Each row is a point on a landscape with many peaks, with its height.
A climber steps from a point to whichever of its 3 nearest points has the largest rise for the distance, and stops where none of them is higher. Distance is the straight distance between rows; heights are no part of it.
k_536 h=640: [109,76,110,100,93,92,135,120,112,111,82,80,103,111,98,105,109,115,106,83,84,138,84,90,123,99,92,95,95,118]
k_793 h=614: [106,116,99,73,92,101,124,102,92,107,76,93,101,92,96,138,110,130,97,69,78,147,81,98,124,95,130,116,75,112]
k_405 h=776: [96,90,66,90,107,69,79,117,124,99,75,83,107,86,95,103,113,85,118,135,91,119,81,130,108,127,86,107,88,39]
k_764 h=415: [79,104,134,73,82,128,137,107,90,114,114,110,90,102,92,69,79,99,103,58,140,101,128,84,117,91,136,100,121,104]
k_65 h=512: [105,78,68,99,105,96,100,122,142,82,96,74,95,96,77,102,117,112,123,106,49,115,80,91,98,101,110,89,86,91]
k_169 h=250: [111,72,77,62,75,81,128,123,101,114,95,90,133,92,87,104,113,139,131,105,69,135,81,81,93,109,111,100,113,93]
k_224 h=701: [126,114,153,75,139,107,73,113,78,105,141,102,63,135,117,94,70,73,78,111,122,83,109,80,89,110,106,80,95,144]
k_466 h=194: [102,128,78,52,88,90,97,108,82,93,90,131,150,59,79,133,107,144,121,101,91,96,71,90,89,129,122,99,118,81]
k_339 h=313: [87,113,76,73,70,89,93,103,81,113,88,121,155,77,75,127,129,138,127,108,109,135,79,96,82,125,111,92,132,75]
k_856 h=712: [88,109,104,111,91,122,136,91,86,86,126,136,97,62,71,73,81,114,92,72,110,87,129,90,81,79,132,101,116,96]
k_511 h=333: [88,125,112,117,91,98,68,101,116,107,112,110,94,106,90,57,102,74,80,97,93,84,101,84,127,94,98,75,122,121]
k_907 h=690: [80,99,105,117,93,119,140,97,81,127,124,134,113,82,78,69,94,110,94,70,126,105,108,100,92,103,118,74,146,74]
k_758 h=656: [118,88,116,163,124,109,81,95,92,97,100,115,111,127,96,97,95,72,97,106,108,86,80,73,89,95,95,77,102,122]
k_550 h=676: [115,97,104,109,94,92,137,108,86,122,59,95,101,103,116,119,91,108,99,78,113,152,94,89,125,97,96,102,99,105]
k_150 h=596: [68,108,83,143,113,124,158,78,75,92,111,113,122,76,87,93,120,135,80,93,114,113,90,119,77,106,140,95,117,76]
k_881 h=375: [94,102,146,96,80,117,151,99,114,79,126,118,38,109,123,99,97,87,92,65,140,110,132,68,102,122,130,119,109,115]
k_789 h=611: [96,68,63,85,81,83,115,132,139,108,96,89,102,95,92,78,113,136,117,121,82,98,91,118,93,126,94,107,92,63]
k_170 h=547: [72,126,98,113,109,111,149,78,107,100,103,113,116,75,110,106,94,141,123,119,103,100,91,138,104,121,140,63,86,84]
k_311 h=230: [81,133,68,101,84,104,129,95,113,92,99,117,140,87,72,113,81,130,118,92,101,107,95,123,113,156,137,70,103,75]
k_709 h=598: [104,62,52,103,91,78,35,98,89,90,91,68,126,132,98,83,110,112,100,115,100,90,40,108,106,79,109,105,107,70]
k_548 h=253: [94,122,133,110,89,105,77,95,96,103,98,89,93,114,125,50,84,80,73,97,102,91,134,78,130,107,75,76,123,129]
k_996 h=151: [113,86,113,146,125,110,61,87,87,109,113,117,116,130,100,94,120,82,101,114,109,69,81,95,75,68,79,93,75,121]
k_711 h=574: [114,75,53,110,75,71,50,93,68,80,84,81,127,116,106,89,99,111,117,120,86,105,48,132,119,77,99,104,130,80]
k_252 h=607: [109,132,127,72,131,121,69,95,99,91,133,90,64,150,113,62,84,75,76,93,98,77,93,73,101,106,117,84,106,142]
k_688 h=443: [95,82,83,72,109,91,75,96,103,63,90,72,121,116,90,115,115,64,113,121,66,125,78,121,108,124,59,95,107,96]
k_537 h=97: [82,127,69,72,93,80,114,111,104,110,83,126,156,74,87,125,96,132,152,117,111,121,81,110,107,144,112,80,128,82]
k_678 h=564: [92,124,132,111,113,123,85,88,85,68,118,86,70,128,117,81,93,71,51,98,100,71,131,107,121,110,107,81,101,108]
k_943 h=345: [89,151,88,80,110,97,147,84,97,126,89,111,110,85,102,136,105,131,135,108,106,136,85,129,83,120,134,76,102,89]
k_88 h=157: [94,81,123,166,119,110,100,97,96,110,95,84,108,115,109,93,112,67,123,135,101,101,82,103,89,82,92,89,88,89]
k_117 h=603: [118,102,72,78,78,66,51,97,105,64,89,89,123,128,106,113,125,86,112,107,93,108,68,120,108,110,57,98,145,98]
k_895 h=331: [91,103,117,132,120,92,77,102,95,101,107,113,100,119,79,64,89,62,96,103,90,66,90,78,108,91,101,78,115,117]
k_280 h=187: [94,112,112,156,96,91,93,109,93,86,123,108,87,106,90,70,95,80,76,87,103,69,92,80,115,92,95,89,114,102]
k_74 h=403: [89,88,77,76,69,85,107,110,78,112,94,112,162,84,98,118,124,150,130,113,96,117,88,117,96,97,110,111,126,54]
k_696 h=619: [91,116,98,108,116,110,142,78,111,136,94,139,91,90,96,122,117,109,105,86,89,114,89,131,76,87,147,98,73,90]
k_499 h=460: [89,78,101,92,110,107,97,102,129,87,73,63,111,113,89,101,115,77,152,128,63,111,87,108,113,125,66,92,106,84]
k_577 h=641: [86,110,112,111,95,119,144,78,95,134,102,146,97,75,79,82,106,119,107,98,108,94,120,129,60,98,127,90,102,84]
k_309 h=480: [88,108,123,101,102,114,90,85,91,93,99,74,80,101,133,92,99,77,65,94,84,80,146,107,138,112,72,102,110,114]
k_787 h=601: [100,116,116,109,102,94,120,75,111,130,83,142,98,79,121,133,101,112,95,98,100,121,98,104,85,100,84,102,88,92]
k_527 h=689: [102,108,135,121,122,93,78,90,93,104,135,118,100,117,120,69,83,78,115,118,103,71,111,73,90,94,75,85,122,110]
k_281 h=430: [86,77,64,87,58,75,109,115,81,111,91,110,152,85,72,114,135,164,102,102,86,110,99,99,90,93,102,111,110,59]
k_365 h=433: [79,127,144,85,78,120,129,98,55,78,105,114,73,99,112,95,80,100,91,47,141,93,134,74,95,123,131,114,114,88]
k_338 h=474: [105,113,99,110,103,104,111,87,127,130,89,141,92,69,113,106,115,98,72,96,79,103,111,89,93,71,99,97,67,109]
k_444 h=653: [99,101,52,88,111,64,44,105,101,77,89,81,110,99,97,113,114,95,95,110,90,92,58,115,121,112,75,119,108,72]
k_806 h=173: [69,124,70,56,88,79,94,103,90,101,81,112,150,80,73,129,106,122,131,105,99,102,78,95,102,115,127,85,111,90]
k_857 h=100: [91,125,87,39,89,88,115,105,96,114,89,119,145,74,79,129,123,131,123,98,84,129,62,86,103,113,113,84,106,103]
k_533 h=408: [76,133,130,63,76,143,134,83,87,117,119,122,93,68,129,104,103,94,83,58,138,91,127,71,137,107,148,106,119,78]
k_644 h=704: [148,85,143,82,122,127,57,100,59,93,114,68,76,126,119,123,55,84,79,123,130,81,120,80,74,106,71,84,112,139]
k_79 h=731: [98,112,101,96,73,127,126,103,65,98,124,117,111,72,71,67,90,108,82,51,118,92,126,86,102,115,136,112,108,98]
k_427 h=459: [98,117,95,113,102,103,80,91,113,79,95,94,95,54,114,98,91,107,73,89,100,65,154,94,95,98,82,116,80,107]
k_995 h=525: [104,121,108,110,102,101,115,98,103,90,106,91,75,62,109,94,80,88,109,106,98,66,161,96,77,101,103,122,67,121]
k_178 h=421: [98,95,62,108,102,84,109,121,124,74,100,71,108,95,73,91,110,131,130,109,66,109,100,80,96,127,93,91,97,78]
k_18 h=391: [126,99,86,83,95,115,74,80,116,86,111,73,109,123,99,102,114,80,92,104,97,149,77,132,98,81,38,93,122,131]
k_530 h=367: [95,83,69,53,60,78,109,120,95,103,102,105,134,83,79,113,123,152,121,87,82,99,95,80,112,87,103,104,99,89]
k_95 h=593: [73,89,85,126,103,118,140,76,105,113,95,144,115,74,87,92,115,114,93,89,94,92,83,111,80,87,141,82,109,102]
k_896 h=490: [144,92,61,74,78,74,53,96,98,61,130,73,101,131,76,106,106,109,73,113,90,111,51,108,93,100,72,62,130,87]
k_439 h=311: [109,79,63,97,71,80,122,128,103,81,76,84,112,103,82,74,113,147,127,107,85,111,95,85,99,116,99,92,90,74]
k_592 h=594: [106,86,44,74,100,64,78,131,139,127,79,108,114,90,85,98,102,110,105,130,77,112,60,121,112,105,104,116,77,46]
k_478 h=475: [111,74,88,101,112,98,102,127,136,95,93,59,103,107,87,96,110,89,137,109,64,120,92,84,116,96,81,80,87,107]
k_561 h=176: [110,114,77,40,72,96,126,112,91,120,92,102,134,85,109,123,119,144,124,84,91,132,99,90,112,111,120,104,130,106]
k_202 h=270: [99,100,123,127,125,108,117,100,114,68,116,92,50,103,115,113,99,68,98,102,128,91,137,75,99,108,121,135,89,120]
k_834 h=76: [70,121,72,72,92,91,108,120,108,135,94,135,161,81,75,129,105,124,146,117,115,110,80,102,120,133,134,90,136,71]
k_546 h=554: [101,103,99,138,89,85,108,105,102,112,71,101,90,92,97,120,102,114,66,79,105,122,90,88,133,94,91,104,81,112]
k_2 h=546: [104,118,99,132,95,81,106,85,95,105,71,123,92,64,114,131,106,105,85,99,96,132,106,97,104,104,88,104,70,95]
k_505 h=370: [99,88,113,167,112,82,91,102,97,101,97,103,102,119,101,81,98,70,93,103,108,89,78,99,100,106,90,85,112,113]
k_68 h=659: [95,64,51,81,117,72,78,116,138,123,90,95,111,93,93,90,99,93,122,145,91,116,74,127,107,108,88,108,88,55]
k_662 h=416: [98,102,140,100,130,125,111,94,112,80,137,79,63,154,152,75,109,74,57,101,96,95,110,99,114,100,104,81,118,125]
k_981 h=517: [106,80,70,88,105,53,51,99,67,122,49,69,134,97,98,104,106,105,128,107,82,95,55,150,123,82,75,120,124,68]
k_784 h=613: [109,74,101,148,94,88,125,123,106,110,77,70,99,106,91,82,94,107,131,95,87,130,94,98,118,102,83,81,105,94]
k_555 h=635: [103,93,60,62,97,68,58,81,109,92,103,88,106,128,91,111,133,100,87,122,86,90,64,119,127,95,73,101,131,87]
k_426 h=506: [100,84,123,153,110,81,108,112,116,110,95,98,87,119,101,84,111,85,106,98,98,89,90,90,105,86,86,84,126,108]
k_59 h=56: [91,115,51,99,90,98,101,118,114,125,105,126,160,70,51,119,111,143,137,104,128,87,53,123,140,136,145,111,111,66]
k_747 h=686: [105,105,121,111,120,82,71,99,88,96,114,115,93,127,112,67,81,68,104,92,96,75,108,83,99,116,89,75,140,118]
k_843 h=417: [109,95,106,118,134,122,79,83,124,70,88,64,104,122,98,108,118,73,121,120,73,111,64,129,93,81,95,93,77,105]
k_155 h=182: [91,134,116,104,78,127,147,55,89,84,114,126,62,85,136,131,131,91,75,41,117,72,115,68,90,117,147,117,97,86]
k_633 h=612: [129,115,142,85,143,116,83,93,94,96,124,83,49,159,140,83,70,67,87,104,112,100,109,100,96,109,105,82,109,124]
k_195 h=339: [87,131,131,78,83,133,136,73,73,73,107,107,67,91,144,128,111,95,92,60,139,89,123,76,100,112,136,109,110,74]
k_846 h=219: [90,137,82,106,101,110,121,79,81,103,83,127,106,88,90,127,89,133,113,93,89,116,79,119,86,102,134,92,77,100]
k_199 h=624: [73,94,86,124,108,120,148,82,95,107,123,133,129,64,75,89,114,118,90,63,120,102,97,86,88,85,135,98,124,91]
k_154 h=642: [82,94,60,82,104,77,53,89,129,72,72,83,116,96,74,119,123,85,103,128,81,97,73,113,109,109,78,108,86,73]
k_716 h=399: [99,95,106,121,89,88,87,96,120,124,83,120,91,99,115,107,114,82,57,92,94,104,104,87,135,92,72,104,110,109]
k_42 h=606: [104,82,93,152,116,101,99,112,107,88,84,67,101,111,79,87,96,90,119,108,70,106,91,104,101,92,93,83,76,99]
k_374 h=348: [114,88,107,135,102,136,72,82,91,91,96,84,116,137,121,111,110,61,110,111,99,101,87,120,75,80,74,99,74,99]
k_137 h=535: [104,106,104,98,98,93,112,94,94,115,85,105,88,63,104,101,72,98,101,112,87,68,150,109,98,116,85,118,90,104]
k_189 h=491: [91,78,110,137,85,79,97,104,120,119,77,118,86,102,107,105,98,97,74,87,102,119,88,57,132,86,82,85,110,110]
k_567 h=600: [106,77,91,162,109,90,122,120,120,96,85,81,105,110,85,88,98,94,104,100,72,110,77,91,118,83,107,102,86,119]
k_497 h=578: [78,130,74,120,111,114,152,88,106,113,106,119,119,89,95,104,97,122,91,100,96,115,77,134,80,124,135,81,94,80]
k_144 h=204: [118,94,102,123,112,121,68,76,101,97,119,92,111,130,99,119,109,70,90,124,107,86,86,101,72,69,56,97,76,109]
k_294 h=768: [80,90,103,113,93,123,137,100,72,119,122,130,113,64,92,76,88,102,96,65,110,106,133,83,99,112,126,109,130,84]
k_184 h=354: [115,94,100,122,104,133,82,64,87,92,84,84,117,134,109,116,99,77,90,113,114,122,75,140,82,84,40,91,83,119]
k_228 h=405: [109,96,105,109,112,129,70,69,105,100,95,80,112,129,118,110,115,65,119,126,84,107,84,131,82,84,59,98,89,107]
k_51 h=597: [96,80,98,138,125,95,97,103,123,97,82,75,108,124,93,98,103,81,108,102,86,99,79,101,98,69,101,85,88,121]
k_263 h=568: [94,81,41,95,46,84,97,125,88,100,84,113,125,85,87,82,102,140,99,120,79,133,73,116,83,99,106,103,82,41]
k_977 h=602: [96,107,97,91,75,82,111,120,92,108,60,110,101,93,95,124,98,128,104,67,85,153,78,85,118,84,83,111,90,126]
k_655 h=576: [100,120,99,130,90,97,111,67,101,108,100,137,97,70,99,108,87,104,86,99,96,99,121,110,60,99,106,114,72,80]
k_641 h=428: [91,99,89,85,110,119,79,81,97,71,99,76,117,114,93,112,111,67,109,112,70,114,70,117,100,93,74,95,86,118]
k_56 h=617: [86,102,96,102,102,109,115,74,110,117,103,133,86,62,88,91,93,119,105,107,68,96,127,97,76,96,110,117,63,117]
k_771 h=553: [87,65,45,82,83,73,107,126,133,113,82,100,102,102,83,71,100,133,116,134,87,114,79,113,106,106,102,111,72,64]
k_559 h=451: [75,101,127,103,88,124,133,123,77,83,104,104,60,109,116,93,82,95,88,69,155,98,137,89,103,111,128,120,102,86]
k_487 h=566: [93,119,106,96,102,98,115,82,126,131,89,136,85,66,105,100,103,97,87,110,87,80,148,88,91,90,92,111,86,96]
k_151 h=682: [73,94,91,127,92,121,140,99,87,108,105,142,93,69,72,70,85,115,101,91,107,92,130,114,55,95,122,109,107,88]
k_675 h=569: [79,82,41,86,104,64,84,130,129,90,96,77,82,99,91,93,111,112,120,141,74,107,89,110,99,119,92,89,95,60]
k_468 h=762: [115,127,142,116,125,103,70,116,79,93,119,99,89,131,102,78,66,69,84,89,99,63,110,79,88,110,102,86,113,133]
k_671 h=269: [91,124,98,69,105,102,137,110,90,108,92,111,118,89,96,134,104,129,132,90,99,127,81,111,110,119,119,99,116,99]
k_209 h=680: [139,95,151,75,127,119,72,101,85,97,133,87,60,138,131,90,75,80,84,116,129,94,100,99,66,121,92,92,112,143]
k_524 h=481: [100,101,108,85,128,114,106,111,116,95,117,76,53,72,104,103,81,88,106,101,111,84,153,95,111,99,132,137,75,127]
k_750 h=730: [120,101,124,99,126,104,54,97,76,88,131,117,91,125,110,84,74,78,105,111,118,55,109,87,81,104,84,92,112,138]
k_308 h=511: [91,120,135,106,95,120,84,86,85,57,107,57,78,123,131,78,97,64,63,102,87,82,136,97,126,115,84,87,109,105]
k_145 h=623: [97,69,98,133,93,85,123,124,93,100,68,66,93,96,100,107,93,121,123,83,90,128,97,90,129,87,96,100,92,104]
k_413 h=267: [87,138,82,61,95,111,116,98,111,93,96,124,139,75,66,137,105,131,135,96,96,118,76,116,99,113,148,89,107,106]
k_175 h=575: [96,84,120,153,98,92,102,113,120,123,91,88,95,122,91,92,97,88,86,88,93,100,73,85,128,79,92,97,95,124]
k_887 h=484: [120,63,43,113,81,79,50,108,70,101,107,70,131,132,99,68,81,120,127,130,74,107,60,137,109,60,85,99,105,82]
k_581 h=228: [125,72,119,100,105,128,65,82,91,117,119,98,103,134,116,109,112,89,86,132,120,78,103,110,68,57,39,82,96,112]
k_506 h=445: [80,144,82,73,102,120,131,90,113,124,88,121,128,89,88,117,101,122,117,96,89,121,82,120,104,124,149,81,88,82]
k_421 h=714: [137,79,146,70,129,128,58,100,91,106,140,90,88,132,97,105,80,73,95,113,121,70,101,73,86,82,72,94,101,152]
k_974 h=413: [81,129,124,87,84,127,122,106,79,104,125,119,102,79,110,90,110,103,78,59,137,93,117,75,126,94,150,114,112,88]
k_847 h=390: [106,92,107,151,69,73,107,94,100,117,88,114,88,93,115,78,103,97,65,86,106,102,99,77,125,99,77,81,111,101]
k_24 h=464: [96,101,135,112,119,127,103,94,105,86,87,65,82,86,135,104,105,85,99,97,117,75,160,105,106,116,94,127,93,105]
k_396 h=343: [110,81,67,93,76,72,126,123,99,76,87,76,109,88,93,103,109,131,136,95,87,132,97,70,106,112,97,100,94,100]
k_98 h=410: [72,116,126,101,70,121,135,103,82,86,118,113,49,114,102,105,91,117,82,55,140,101,122,61,100,114,153,121,100,106]
k_954 h=620: [133,72,68,72,78,62,55,89,93,89,102,87,118,141,112,93,114,116,101,112,94,97,65,126,118,87,79,96,154,89]
k_271 h=395: [99,100,108,117,84,87,85,97,105,104,89,112,88,78,123,77,104,84,49,98,95,95,119,91,117,110,58,107,108,87]
k_28 h=718: [119,105,124,94,125,119,51,111,93,92,135,102,100,121,95,92,85,72,87,114,112,63,112,83,84,101,92,92,84,142]
k_52 h=456: [88,108,118,87,88,98,91,88,109,95,101,83,93,95,119,91,93,78,56,82,93,77,133,79,122,86,76,98,105,111]
k_858 h=710: [138,79,140,65,124,124,71,92,91,95,142,82,91,110,115,101,77,96,75,125,130,60,116,76,72,90,65,74,96,133]
k_205 h=590: [113,92,96,146,101,70,115,115,103,93,84,97,106,90,91,104,93,98,81,86,100,122,80,79,119,82,98,100,108,119]
k_344 h=630: [101,126,107,107,105,80,124,93,95,123,79,118,97,78,115,138,102,113,99,88,100,132,100,108,104,96,74,108,85,96]
k_208 h=226: [97,128,88,89,96,101,127,100,84,92,64,118,110,91,116,136,89,132,119,79,83,131,74,109,89,118,123,103,92,104]
k_513 h=543: [96,108,74,74,93,79,52,86,94,58,116,84,115,121,74,115,113,83,82,103,75,119,55,96,85,98,64,96,123,111]
k_283 h=692: [89,103,95,120,86,109,118,97,97,117,111,137,95,69,73,68,96,111,91,77,98,77,120,105,68,92,124,114,84,107]
k_718 h=655: [101,111,106,89,101,100,117,94,104,125,78,106,91,85,104,146,113,125,92,72,90,138,82,101,114,85,108,116,75,118]
k_241 h=467: [98,104,112,89,114,122,89,82,109,87,105,73,86,70,98,98,104,85,80,101,99,68,147,94,102,92,95,128,64,119]
k_180 h=426: [112,110,88,75,120,99,79,86,93,56,98,91,108,120,86,122,125,76,106,116,72,122,78,125,102,99,61,98,94,88]
k_31 h=618: [117,74,136,118,123,96,72,95,88,116,117,116,105,123,112,76,87,78,104,118,109,71,113,84,84,82,83,86,112,118]
k_918 h=305: [112,75,123,107,105,126,75,81,90,121,110,114,118,124,113,104,110,75,93,115,124,77,97,110,84,57,54,96,83,119]
k_442 h=548: [106,75,65,86,103,45,57,103,108,131,73,81,117,93,91,111,108,89,109,119,75,109,59,133,135,84,92,123,113,81]
k_861 h=306: [91,92,138,97,109,113,136,123,112,92,116,113,32,116,107,94,84,89,113,75,147,109,137,77,110,104,125,124,116,117]
k_778 h=583: [88,92,53,80,113,90,79,108,156,94,88,79,104,109,68,108,115,80,121,120,62,118,82,95,109,118,92,87,68,81]
k_364 h=679: [90,84,74,99,105,62,58,97,96,87,65,73,125,77,88,104,112,76,99,123,90,103,71,110,115,114,75,116,102,64]
k_942 h=662: [68,116,96,126,105,113,120,90,112,99,98,126,81,78,79,82,81,114,108,95,94,87,138,104,69,102,122,112,74,95]
k_43 h=599: [117,81,68,90,90,52,41,96,61,91,96,77,121,114,85,101,108,101,98,114,95,93,52,121,103,88,73,109,113,99]
k_492 h=469: [119,103,86,78,63,90,126,119,79,91,78,100,115,86,78,127,97,127,121,87,86,147,93,81,94,105,96,91,98,109]
k_166 h=278: [104,83,133,131,118,107,129,119,107,82,111,114,38,105,121,128,99,77,97,79,147,90,150,77,82,114,126,131,101,115]
k_817 h=654: [108,127,96,91,103,94,129,69,114,128,81,142,98,73,102,134,102,108,83,82,99,127,91,114,91,85,121,116,85,92]
k_310 h=565: [98,75,54,90,54,83,113,121,99,119,85,114,133,109,91,88,103,156,113,115,91,138,77,127,94,91,106,97,95,29]
k_235 h=422: [96,112,124,108,126,120,97,70,92,62,109,60,81,105,132,107,119,78,61,97,89,59,136,105,110,83,109,118,100,115]
k_273 h=383: [145,114,98,93,88,109,87,78,95,81,104,72,114,129,100,111,102,85,80,113,83,128,66,139,72,82,43,86,99,107]
k_578 h=265: [116,94,136,125,137,116,94,105,113,53,116,60,67,103,121,130,111,66,89,111,129,72,155,81,89,115,111,127,101,110]
k_490 h=419: [81,116,139,84,78,130,130,105,60,101,115,114,80,101,117,78,94,112,99,55,145,104,128,89,112,114,147,115,119,83]
k_658 h=463: [97,109,125,90,105,108,98,92,119,86,110,61,92,94,143,83,91,74,71,101,95,72,144,92,123,98,94,107,95,116]
k_325 h=573: [88,93,36,97,78,78,93,132,109,129,81,118,118,90,86,80,99,120,105,122,80,130,59,135,103,105,113,113,53,43]
k_612 h=472: [80,113,133,80,91,108,126,109,91,77,113,116,61,107,107,86,94,99,90,74,126,93,120,82,86,113,140,125,97,105]
k_488 h=493: [128,53,55,110,82,65,67,116,83,104,71,67,133,109,112,72,104,126,120,104,78,95,62,151,135,86,74,102,125,74]
k_826 h=473: [84,106,124,94,127,121,106,100,124,88,105,52,64,81,112,120,92,92,80,98,105,73,155,103,110,91,106,116,84,109]
k_361 h=649: [107,143,131,88,115,115,70,106,98,79,125,84,75,141,121,71,94,59,65,93,108,78,108,93,111,91,93,87,110,128]
k_398 h=545: [116,98,132,113,116,105,81,94,84,118,122,109,106,118,102,100,89,73,102,113,125,71,109,97,68,83,64,82,110,123]
k_870 h=268: [103,92,138,112,117,96,124,112,125,83,113,82,47,100,140,105,101,79,111,101,147,92,156,89,102,98,111,132,87,116]
k_670 h=595: [101,95,104,104,102,98,138,80,118,136,96,149,91,93,95,101,97,117,104,95,90,107,110,129,70,108,112,105,88,76]
k_570 h=501: [88,87,134,94,101,113,122,121,100,80,120,92,59,108,95,88,86,101,101,75,116,89,133,76,94,111,138,132,79,120]
k_898 h=220: [108,83,119,139,122,96,84,88,92,104,97,98,116,132,105,114,107,61,121,127,105,81,84,110,79,75,81,95,81,109]
k_632 h=674: [145,93,150,83,141,113,63,104,80,69,129,89,61,145,129,123,66,73,76,112,133,83,102,87,79,109,96,92,97,145]
k_85 h=610: [134,71,55,75,90,67,42,97,92,101,116,73,123,133,95,96,92,125,108,119,95,84,41,113,114,77,96,101,122,83]
k_724 h=414: [88,104,122,100,81,133,128,115,89,126,97,111,89,91,75,69,91,111,105,79,126,94,138,91,89,97,121,110,104,108]
k_212 h=526: [106,109,119,94,100,107,103,92,105,103,86,109,79,57,116,80,70,87,125,111,94,78,163,91,87,91,80,110,85,100]
k_663 h=711: [114,95,121,93,106,112,56,90,72,100,127,86,101,112,98,100,83,94,64,115,132,45,95,94,54,95,74,94,90,132]
k_916 h=589: [106,96,93,96,87,86,127,135,108,93,70,98,108,103,81,112,111,139,102,92,75,118,86,79,111,96,104,99,89,123]
k_518 h=485: [113,77,123,109,113,99,73,93,95,126,118,111,113,126,122,92,105,74,114,124,116,68,103,85,60,73,64,84,96,123]
k_100 h=476: [95,91,128,85,131,112,121,120,122,99,110,92,51,93,104,107,86,83,102,87,112,79,148,102,90,90,132,136,77,119]
k_158 h=713: [127,102,146,78,140,124,58,84,87,108,126,93,88,129,116,101,84,75,82,106,115,62,105,77,83,103,80,76,103,152]
k_601 h=175: [127,68,99,94,99,131,81,75,117,110,113,88,120,133,112,106,108,86,67,120,126,105,82,112,82,52,48,88,81,106]
k_39 h=519: [89,99,125,81,103,117,125,95,120,116,104,112,71,79,106,73,74,110,124,117,94,87,159,108,88,79,109,117,81,122]
k_836 h=447: [104,65,49,95,98,84,99,129,132,80,86,90,100,109,85,76,109,124,132,121,73,125,105,105,87,134,85,89,88,56]
k_64 h=321: [79,150,74,74,86,121,117,99,106,112,102,113,137,83,77,128,108,128,117,101,106,103,65,119,101,132,140,76,97,96]
k_370 h=185: [91,108,130,81,80,124,158,54,94,100,118,126,66,95,143,120,120,76,83,48,115,85,120,59,106,114,145,100,104,107]
k_605 h=705: [114,108,107,82,105,99,121,95,99,135,83,137,108,90,110,139,113,111,99,95,94,146,87,99,117,98,107,109,92,107]
k_167 h=579: [95,84,68,78,105,53,70,120,111,135,71,91,122,102,79,107,114,80,123,128,99,112,62,129,139,97,76,105,111,70]
k_17 h=522: [97,113,99,110,114,101,127,121,96,92,102,94,69,64,85,79,66,107,112,96,116,78,155,109,80,97,107,128,83,106]
k_149 h=273: [96,121,131,106,105,103,75,99,103,92,126,104,84,108,118,55,75,75,72,102,91,86,118,92,127,111,86,84,138,115]
k_866 h=486: [90,104,117,97,116,118,116,120,100,85,121,97,51,86,93,114,91,104,100,103,116,76,148,92,85,90,127,133,85,123]
k_187 h=536: [109,80,66,80,96,62,45,123,111,134,71,94,122,78,84,117,111,103,107,115,83,113,36,128,133,90,96,143,85,89]
k_647 h=418: [89,123,113,123,92,89,81,93,114,96,102,91,95,82,103,70,96,74,56,92,77,75,135,90,121,93,85,90,104,112]
k_904 h=497: [96,111,104,107,82,99,116,81,102,127,85,122,90,67,110,100,96,95,78,97,83,101,127,92,117,95,65,109,98,89]
k_29 h=409: [114,94,83,80,108,114,76,82,121,89,110,70,130,125,103,104,123,75,90,92,78,130,65,127,103,93,46,92,98,116]
k_380 h=483: [97,54,56,75,66,72,114,133,123,105,97,96,124,91,80,99,120,155,106,112,88,106,84,100,96,90,103,96,106,70]
k_790 h=516: [83,112,122,108,104,110,119,115,79,84,114,106,67,95,90,88,77,107,118,87,127,85,155,92,93,117,134,119,90,107]
k_873 h=518: [95,98,123,110,87,107,139,133,81,95,127,98,77,79,91,80,65,115,116,97,123,84,167,104,90,109,132,112,104,102]

For each start below, name the point where the climber stops.
k_426: k_550
k_488: k_405
k_887: k_405
k_716: k_550
k_273: k_405
k_843: k_550
k_175: k_550

Call two points neighbours if one is among the 3 nearest of the other. Go from one point of each pair to the other, from neighbour to neighbour, staying as high as possible. Name the lowest point that can't be avoided.
k_758, k_468: k_505
k_468, k_550: k_658
k_294, k_605: k_670
k_605, k_405: k_478
